Points, in no order, along strands that fork and pass close to each other.
In the rows, 100 means zero.
Two points are linked if the straight distance between their rows is under 84.6. Some points are linked to none.
<194>: [135, 120,  78, 111,  99, 135, 117, 108,  72,  88,  86,  99,  97, 121,  85,
  90,  93, 101, 102, 136, 103]
<928>: [ 85, 145,  52,  77, 121, 120, 102, 153,  89, 121,  94, 107, 118, 113,  47,
 123,  89,  74, 111, 136, 139]
<800>: [137, 104,  84,  61, 109,  81, 126, 114,  75,  83,  78, 112,  76, 125, 107,
  80,  96, 127, 122, 110,  85]
<43>: [ 89,  97, 145, 104,  73,  91, 116,  94, 124, 127, 124, 124, 111,  83, 128,
  74,  91, 122, 100,  85, 102]
<843>: [ 66, 115, 121, 100,  65, 109, 135,  90, 141, 109, 133, 125, 113,  95, 130,
  94,  99,  96,  67,  94, 108]
<48>: [120,  64, 142, 111, 110,  96,  81, 107, 107,  90, 111,  59,  38,  87,  80,
  87,  76, 130, 114, 127, 107]
<285>: [120,  70, 115, 111,  93, 100,  61,  80,  88, 125,  94,  74, 122,  93, 105,
 109,  83, 101, 108,  76,  75]
<996>: [116,  64, 103, 109, 101,  79,  95,  70,  92, 119, 112,  93, 115,  82,  89,
 130, 103,  96,  94,  68,  79]
<61>: [ 53, 131, 102,  86,  99,  83, 128, 100, 145, 108, 115, 129, 121,  97, 118,
 139, 121, 100, 113, 104,  90]
<71>: [ 94, 113, 112,  84, 107, 106, 104,  96, 129,  92, 117, 120,  97, 100,  82,
  89,  99, 128,  76,  64,  69]
<203>: [117, 145,  70,  80, 125, 119, 104, 116,  88, 105,  56, 102, 112,  98,  92,
 108,  53,  94, 113, 116,  77]
<940>: [107,  60, 134,  99, 102,  98,  66,  76,  90,  91, 116,  48,  44,  92,  80,
  55,  67, 103,  94, 135, 132]
<692>: [141, 102, 133,  97, 100,  82,  66,  72,  44,  76,  98,  35,  31, 114, 104,
  76,  78, 122, 135, 128, 166]
<81>: [ 77, 161,  95,  66,  94, 109, 101,  94, 136, 119, 108, 141, 129,  81, 137,
 148, 133,  70,  89,  51, 119]
<209>: [ 59, 112,  96, 107,  80, 107,  99,  91, 142, 100, 104, 114, 107,  85, 124,
 182, 131,  71,  66,  89, 107]
<14>: [ 83,  97, 106, 122,  87,  92, 127,  80,  70,  98, 108,  94, 108, 120,  73,
  92,  83, 127, 124,  81,  84]
<657>: [105, 100,  56,  68, 116, 113, 105, 105, 105, 144, 106,  99, 119, 126,  82,
 103, 119, 111,  86,  85,  74]
<204>: [ 71,  85, 100, 118,  98,  91, 104, 106, 113, 114,  63,  96, 136, 129, 111,
 103, 102,  93,  91, 106,  93]
<482>: [126,  95, 123, 124,  92,  94, 120,  99,  94, 107,  78,  94,  95,  69,  62,
 102,  97, 105, 120, 102,  95]
<867>: [148,  76, 124, 121, 116, 102,  92,  79,  93, 115,  95,  93,  77, 112, 115,
  66,  79, 126,  90, 128, 129]
<893>: [ 95,  58, 109, 102,  88,  84, 101,  88, 106,  94,  99,  82,  96, 100, 109,
  76,  69, 109,  88, 126,  88]
<660>: [ 69, 128,  59, 114,  80, 102,  92, 105, 128, 121, 104, 130, 125,  92,  92,
 156, 128,  69,  74,  92, 119]
<704>: [ 66, 134, 126,  57,  83, 123, 121,  87, 122, 119, 116, 115, 116,  72, 158,
 147, 135,  78,  81,  69, 112]
<631>: [ 92,  68, 129, 130, 108,  97,  82,  73, 114,  95,  78,  68,  91,  97,  75,
  72, 126,  95,  77,  94, 114]
<896>: [ 91,  63, 133, 110,  83,  84,  90,  83,  98, 106, 118, 100,  94,  85,  95,
 125,  86,  93,  52,  58, 102]
<26>: [110, 114,  70, 140,  59,  98,  99, 113, 130,  97, 103, 104, 108,  92,  80,
 108, 141,  88,  89,  82,  95]
<781>: [117,  81,  79,  96, 137, 109, 119,  93,  98, 131,  92,  91, 108, 123,  89,
 104, 110, 117,  98, 106,  90]
<636>: [124, 126,  66, 128, 113, 120, 107, 100,  91, 102, 111, 128, 112,  99,  67,
 112,  90, 109, 103, 107,  93]
<494>: [100,  67, 107, 119,  99,  92,  85, 110,  86,  82,  86, 137, 108,  96, 101,
  84, 103,  83,  71,  96,  93]
<493>: [155,  63, 110, 109, 121, 106,  97,  99,  63,  80,  85,  70,  40, 107, 110,
  72,  74, 117,  82, 136, 136]
<251>: [111, 100, 108, 106,  92,  80, 137, 125, 122, 104,  85, 123, 110,  75,  69,
 130, 112,  93, 110, 106,  90]
<797>: [ 64,  76, 160, 113,  89,  93,  68,  70, 123,  99, 134,  71,  72,  76, 112,
 133, 136, 104,  85,  55, 131]
<82>: [135, 131,  70,  54, 130, 102, 105, 109,  40,  90,  64, 113, 111, 141, 130,
 113,  71,  79, 121, 125, 119]
<407>: [103, 120,  66, 125,  89, 100, 104,  98, 123, 118, 111, 131, 118, 107,  84,
 129, 116,  96,  88,  76,  90]
<999>: [102,  73,  98, 101, 106,  96,  93,  74,  70,  90, 112,  75,  76, 113, 116,
  37,  75, 116, 116, 112,  95]
<677>: [ 50,  73, 134, 109,  54,  87,  87,  75, 114,  90, 120,  91,  80,  81, 147,
 108, 125,  89,  77,  71, 127]
<249>: [104, 127,  65,  80, 114,  90, 129,  99, 126, 115, 108, 113, 145, 104,  87,
  85,  91,  91, 120, 126, 101]
<910>: [112,  69, 138, 101, 118, 105,  92,  89, 101, 109,  88,  59,  89, 101,  62,
  78, 128, 125,  95,  88,  94]
<758>: [ 86,  86, 123, 132,  97,  84,  87,  60, 133,  99, 134,  80,  84,  50, 107,
  92,  94,  93, 107,  64, 101]
<504>: [ 65, 108, 119, 113,  64, 107, 100,  59, 122, 113, 102, 113, 102,  77, 103,
 171, 130, 104,  81,  77, 106]
<949>: [ 87,  49, 120, 125,  65,  73,  61, 101, 109, 106, 107,  58,  77,  73, 104,
 101,  83,  86,  70,  62,  95]
<589>: [145,  92, 105, 107, 132,  89, 106,  66,  39,  61,  82,  75,  36, 111, 129,
  94,  62, 116,  93, 120, 136]
<146>: [119,  98, 101, 116,  79, 109, 131, 116,  58, 107, 112,  96, 108, 122,  76,
  93,  91, 103,  99,  74,  83]
<170>: [147,  97,  88,  69, 116,  95, 104,  71,  32,  66,  66,  80,  55, 116, 148,
  89,  94, 117,  99, 117, 117]
<945>: [101,  95, 101, 130, 109,  89,  87,  75, 120,  92, 114,  81,  71,  72,  84,
  69,  86, 124, 101,  67,  92]
<85>: [117, 131,  84,  73,  91, 109, 111, 135,  66, 114,  96, 104, 118, 137,  65,
 100,  79, 102, 110,  82,  81]
<899>: [158,  81, 115,  76,  89, 103, 103, 115,  49,  84,  95,  82,  77, 121, 104,
  75,  95, 129, 121, 112,  94]
<447>: [ 58, 104, 118,  78,  94,  84, 135,  96, 142,  84, 122, 120, 114,  81, 128,
 114, 112,  85,  88,  82,  91]
<487>: [146, 105, 108, 121,  87, 113,  62,  86,  48,  55, 100,  50,  51, 102, 112,
  73,  78, 119, 133, 121, 129]
<441>: [113,  72, 100,  90, 110,  74,  78,  61,  75, 101, 124,  60,  61,  87,  84,
  43,  63,  94, 118, 111, 113]
<426>: [ 89,  59, 148, 137,  98,  70,  92,  79, 105, 119, 122,  75,  79,  70,  97,
  86,  74,  96, 115,  93, 133]
<640>: [144, 120,  86,  51, 115,  93, 114, 103,  45,  75,  63, 114,  73, 130, 143,
  97,  76, 120, 118, 116, 108]
<399>: [ 90,  92,  70, 103,  98,  97, 109,  71, 126, 132, 119,  94, 136,  84, 120,
  96, 108,  85,  59,  95,  82]
<252>: [ 55, 107,  91, 103,  83, 117,  80, 110, 136, 107, 125, 115,  82,  82, 125,
 131, 119, 104,  76,  73,  61]
<968>: [105, 104,  83,  74, 106,  82, 125,  72, 115, 113, 101, 111, 127,  79,  93,
  66,  95,  81,  87,  98,  83]
<973>: [128,  86, 103, 133, 105,  94,  91,  86,  56,  71,  57,  80,  86, 124, 100,
  81,  92, 107, 124, 100, 115]
<130>: [ 68, 120,  80,  64,  76,  99, 109, 121, 107, 100, 104, 112, 150, 113,  64,
 133, 104,  71,  93, 127, 109]
<963>: [117,  88,  87, 119, 108,  89, 103, 105,  88,  68,  85, 132, 130, 116, 113,
  93,  88,  79, 114, 125,  97]
<433>: [105, 109,  51, 100, 124,  91,  83, 123, 103,  65, 102, 132, 136, 128,  85,
 119,  88,  71, 119, 125, 100]
<960>: [133, 101,  90, 129, 117,  98, 101,  93, 108,  92,  96, 112,  85,  78,  76,
 104,  80, 119, 109,  96,  80]
<1019>: [ 99, 116, 100,  90, 118, 110,  99, 133,  98, 138,  63, 126, 156, 113,  97,
 102,  97,  83, 129, 118, 101]
<264>: [110, 132,  56,  98, 133, 113, 116, 132,  57, 107,  65, 116, 121, 123,  76,
 124,  92,  79, 131, 135, 132]
<413>: [112,  87,  58,  77,  86,  96,  85,  96,  77,  78,  99, 105, 127, 125,  86,
  83, 124,  94, 114,  95,  70]
<836>: [ 54, 104,  75,  82, 105, 112, 101, 116,  99,  99, 114, 126, 125, 139,  93,
  98, 100, 111, 126, 126,  80]
<506>: [ 71,  66, 147, 126,  84,  66,  70, 102, 118, 109, 121,  62,  44,  53,  93,
  99,  85,  90,  80,  84, 124]
<529>: [112,  73, 120, 120,  92, 126,  86, 129,  84,  67,  99,  89,  72,  92,  95,
  61, 108, 102,  98, 123,  86]
<4>: [ 64, 110,  95, 109,  84,  91, 114, 103, 105,  85, 113, 103, 115, 109,  87,
  92, 102, 120, 135,  99,  67]
<652>: [122,  76, 123, 118, 123, 128,  94, 112,  85, 111,  73, 113,  89, 121, 122,
  88,  81, 119,  97, 125,  93]
<951>: [ 81, 125,  87, 108, 112, 130,  99, 140,  80,  95,  98, 134, 101, 128,  90,
  68, 110, 110, 119, 110,  89]
<590>: [117, 104, 117,  97, 119, 119,  88, 115,  82, 121,  64, 109, 135, 112, 118,
  72,  99, 110, 123, 120,  91]
<401>: [ 82, 125, 113, 106, 117, 124,  90, 130, 111,  99,  97, 121, 113, 124, 100,
  85, 113, 106,  89,  75,  75]
<831>: [ 88,  56, 116, 121,  74,  89,  98,  94, 129,  98, 115,  80, 107,  78, 133,
 100,  99,  99,  80, 119,  94]
<850>: [104,  83,  84,  92,  82,  96, 126,  69, 109, 109,  91,  99,  89,  86,  91,
  76,  93, 116,  77, 123,  84]
<933>: [ 36, 138,  76,  72,  95,  91, 100, 114, 136, 117, 130, 150, 125, 105,  97,
 134, 120,  94, 126,  98, 107]
<67>: [161, 134,  77, 109, 109, 130, 126, 101,  66,  77,  86,  87,  70, 105, 119,
  90,  78, 123, 118, 139, 101]
<41>: [111,  74, 103, 122, 111, 115,  99, 112,  84,  79, 119, 117,  87,  83,  84,
  66, 130,  98,  89,  85,  88]
<632>: [ 81,  89,  96,  88, 125,  89, 116, 122, 118,  80, 141, 132, 123,  92, 112,
  99, 115,  83,  88,  95,  80]
<691>: [ 63,  63, 144, 110,  93,  79,  56,  78, 139,  90,  87,  64,  81,  90,  87,
  70, 125, 100,  86,  70, 123]
<870>: [155, 122,  85, 108, 106, 118,  84,  88,  55,  65,  96,  67,  56,  84, 137,
  64,  91, 123, 133, 129,  99]
<2>: [ 95,  93, 135, 102,  85, 104,  93,  64, 141, 100, 128,  93,  87,  71, 119,
 153, 144, 102,  83,  71, 114]
<324>: [127, 139,  58,  77, 114, 102, 125, 106,  65,  71,  74, 118, 106, 138,  94,
 110,  86,  88, 107, 140, 126]
<185>: [ 91, 129,  95,  80, 108, 120, 116, 125,  93, 122,  80,  94, 122, 116,  78,
 106,  61,  99,  82, 101,  70]
<799>: [ 84, 155, 114,  92,  75, 108,  92, 138, 145, 100, 101, 139, 128,  84, 121,
 126, 115,  76,  92,  68, 100]
<435>: [ 68, 146, 116,  95,  84, 131, 125,  80, 128, 107, 107,  93,  96,  83, 160,
 149, 157,  91, 101,  64, 109]
<495>: [ 86, 104,  43,  76, 112,  86,  96, 137,  93,  90, 103, 119, 113, 130,  86,
 111, 107,  90, 123, 107,  84]
<175>: [126,  58, 136, 108, 117,  96,  71, 112, 108, 105,  95,  41,  62,  88,  88,
  80,  89, 113,  91,  87,  90]
<267>: [ 63,  74, 100, 110,  71, 102,  91, 114, 115, 106, 108, 101,  94,  75, 114,
 119, 109, 103,  87,  99,  81]
<574>: [ 64, 135,  64,  72, 108,  94,  95, 146, 130, 116, 105, 105, 144, 108,  46,
 139, 108,  67, 102, 125, 135]
<576>: [121,  72, 106,  87, 123,  84, 126,  94,  88, 109,  93,  67, 108, 114,  91,
  86, 124, 120, 125,  99,  87]
<545>: [ 73, 116, 107, 104, 110, 102, 104, 123, 115, 122,  73, 135, 148,  95, 109,
 107,  96,  63,  94, 106, 103]
<634>: [ 75, 132,  98,  84,  92, 127,  84, 136, 145, 109, 113, 111, 118, 102, 108,
 115, 124,  89,  76,  84,  83]
<825>: [ 79, 143,  63,  66, 123,  89, 110, 116, 132, 127, 108, 146, 135,  97,  80,
  88, 115,  85, 120,  98, 111]

A fork is a point with three links. Follow the links from the first point to the second and name the forks in between, in order.
<1019>; <899> | <640>
<185>; <249> | <836>, <401>, <634>, <893>, <968>
<870>; <677> | <194>, <636>, <407>
<960>; <590> | <636>, <194>, <324>, <640>
<67>; <204> | <194>, <324>, <640>

Follow the links from the first point to the second, and from the first to the third. Name the last point that the two ways share.
<574>; <996>; <2> | <636>
<14>; <843>; <910> | <893>
<640>; <2>; <996> | <636>
<447>; <657>; <185> | <893>
<504>; <574>; <1019> | <324>
<146>; <41>; <850> | <836>
<545>; <928>; <896> | <324>
<441>; <963>; <203> | <836>

Name the points in between on the shortest way along the links from the first point to the second, in order.
<589>; <996> | <170>, <640>, <82>, <324>, <194>, <636>, <960>, <945>, <758>, <426>, <506>, <949>, <896>
<494>; <441> | <963>, <433>, <495>, <836>, <951>, <401>, <634>, <252>, <267>, <831>, <893>, <999>
<870>; <2> | <67>, <194>, <636>, <407>, <660>, <209>, <504>
<204>; <194> | <545>, <1019>, <590>, <652>, <867>, <493>, <589>, <170>, <640>, <82>, <324>
